Points on a hilly landscape, in no order, each with its height.
From any point a climber steps to the highest of the 4 points nearest to it. It stops when none of these is higher. Distance is the straight distance between rows; heights are no part of it.
z_97 (h 40.0): [121 128 113  90 130 100 123 135  99 129  94]
z_852 (h 36.2): [ 76 107  92  72 121 120 105  99  62 157 130]
z_657 (h 5.3): [108 150  29  96 159 109 154 121 123 118 159]
z_642 (h 24.4): [130 137 119  93 163 118 182 149 122 166 142]
z_641 (h 57.0): [ 80 101 120 108 147 145  96  74  69 129 121]
z_733 (h 81.1): [141 120 154 134 193 154 172 124 143 141 126]
z_915 (h 13.2): [143 156  88  90 174 100 184 135 119 145 154]
z_524 (h 73.1): [137 152  53 150 125 138 151 107 182 165 100]
z_88 (h 70.6): [103 136 104 110 180 152 123 103 104 114 120]
z_987 (h 75.5): [158 106 156 147 180 133 134 129 109 139 116]
z_935 (h 15.7): [125 157  63 106 149 118 198 113 166 143 169]
z_759 (h 74.6): [151 136 160 159  79 134  78 106 142  74 166]
z_437 (h 24.8): [114 122 170 139  70 106  82 112 113 100 106]
z_756 (h 16.7): [ 88 139 182 121  94 127 111 112 131  58 170]
z_324 (h 57.9): [149  88 188 169 118 148 126 166 154 183 140]
z_498 (h 63.5): [191 113 176 178  89 117  92 143 138 107 144]
z_605 (h 37.3): [128 130 159 129  94 113 142 167 133 136 101]
z_930 (h 29.3): [113 125 115 101 108  97 101 124  89 135  88]
z_65 (h 28.4): [119 102 149 147  88 103  82  90 100 110 113]
z_481 (h 59.6): [134 146  30 137 132 114 167 108 178 156 144]
z_73 (h 60.1): [143 117 137 118 149 116 129 137 103 135  93]
z_612 (h 60.7): [175 100 179 174 110 157 116 163 148 166 169]
z_163 (h 77.7): [131 145 115 136 169 158 183 106 177 145 124]
z_196 (h 26.3): [116 148 168 155  91 144 125 169 167 103 124]
z_278 (h 71.4): [138 114 144 123 164 127  93  99  96 120 113]
z_170 (h 73.0): [151 110 167 130 162 136 147 156 122 146 117]
z_272 (h 69.1): [155 119 173 168  95 126 114 157 130 121 117]
z_322 (h 56.9): [143 132 171 151 101 107 109 152 130 114  93]
z_2 (h 73.8): [ 87 117  85 118 173 163 108  83 111 109 122]
z_799 (h 68.8): [140 114 166 127  99 133 143 189 152 164  96]
z_426 (h 75.7): [126 163  87 129 159 159 177 110 163 149 120]
z_807 (h 49.0): [143 131 177 177  88 138 110 179 171 127 169]
z_673 (h 39.5): [106 111 112 103 139 104 105 114  86 137  99]
z_840 (h 23.6): [100 146 159 134  79 118 113 132 142  65 123]
z_342 (h 29.5): [150 135 119  93 142 101 163 170 102 164 122]
z_399 (h 81.8): [175 113 156 162  75 113  65  77 117  99 150]
z_155 (h 76.0): [118 161  78 134 175 158 141  95 144 114 114]
z_934 (h 34.5): [121 122 176 158  83 144 120 187 170 150 137]
z_55 (h 12.8): [ 75 144  28 103 143 167 118  98 137 115 147]
z_297 (h 65.0): [175 101 178 164 114 127 101 158 128 126 128]
z_519 (h 33.5): [120 145 152 136  79 123 139 172 139 110 108]
z_702 (h 14.3): [ 93 143  41  84 145 144 133  96 130 118 157]
z_559 (h 21.4): [ 96 120  64  69 164 118 116 109  85 119 148]
z_977 (h 35.8): [140 116 152 101 113 120 162 182 136 176 108]
z_207 (h 67.5): [ 98  91 120 129 175 149  87  58  77 119 131]
z_951 (h 46.5): [135 117 148 157  74 106  87  89 122  85 133]
z_35 (h 52.6): [147 126 137  97 164 117 160 144 109 149 107]
z_434 (h 42.2): [130 157 170 157  85 127 110 147 156  71 157]
z_896 (h 64.2): [136 164  93 109 170 129 196 126 146 151 144]

For each start below, name the point where the climber stops.
z_35: z_733
z_207: z_733
z_97: z_733
z_756: z_399
z_930: z_733
z_612: z_272
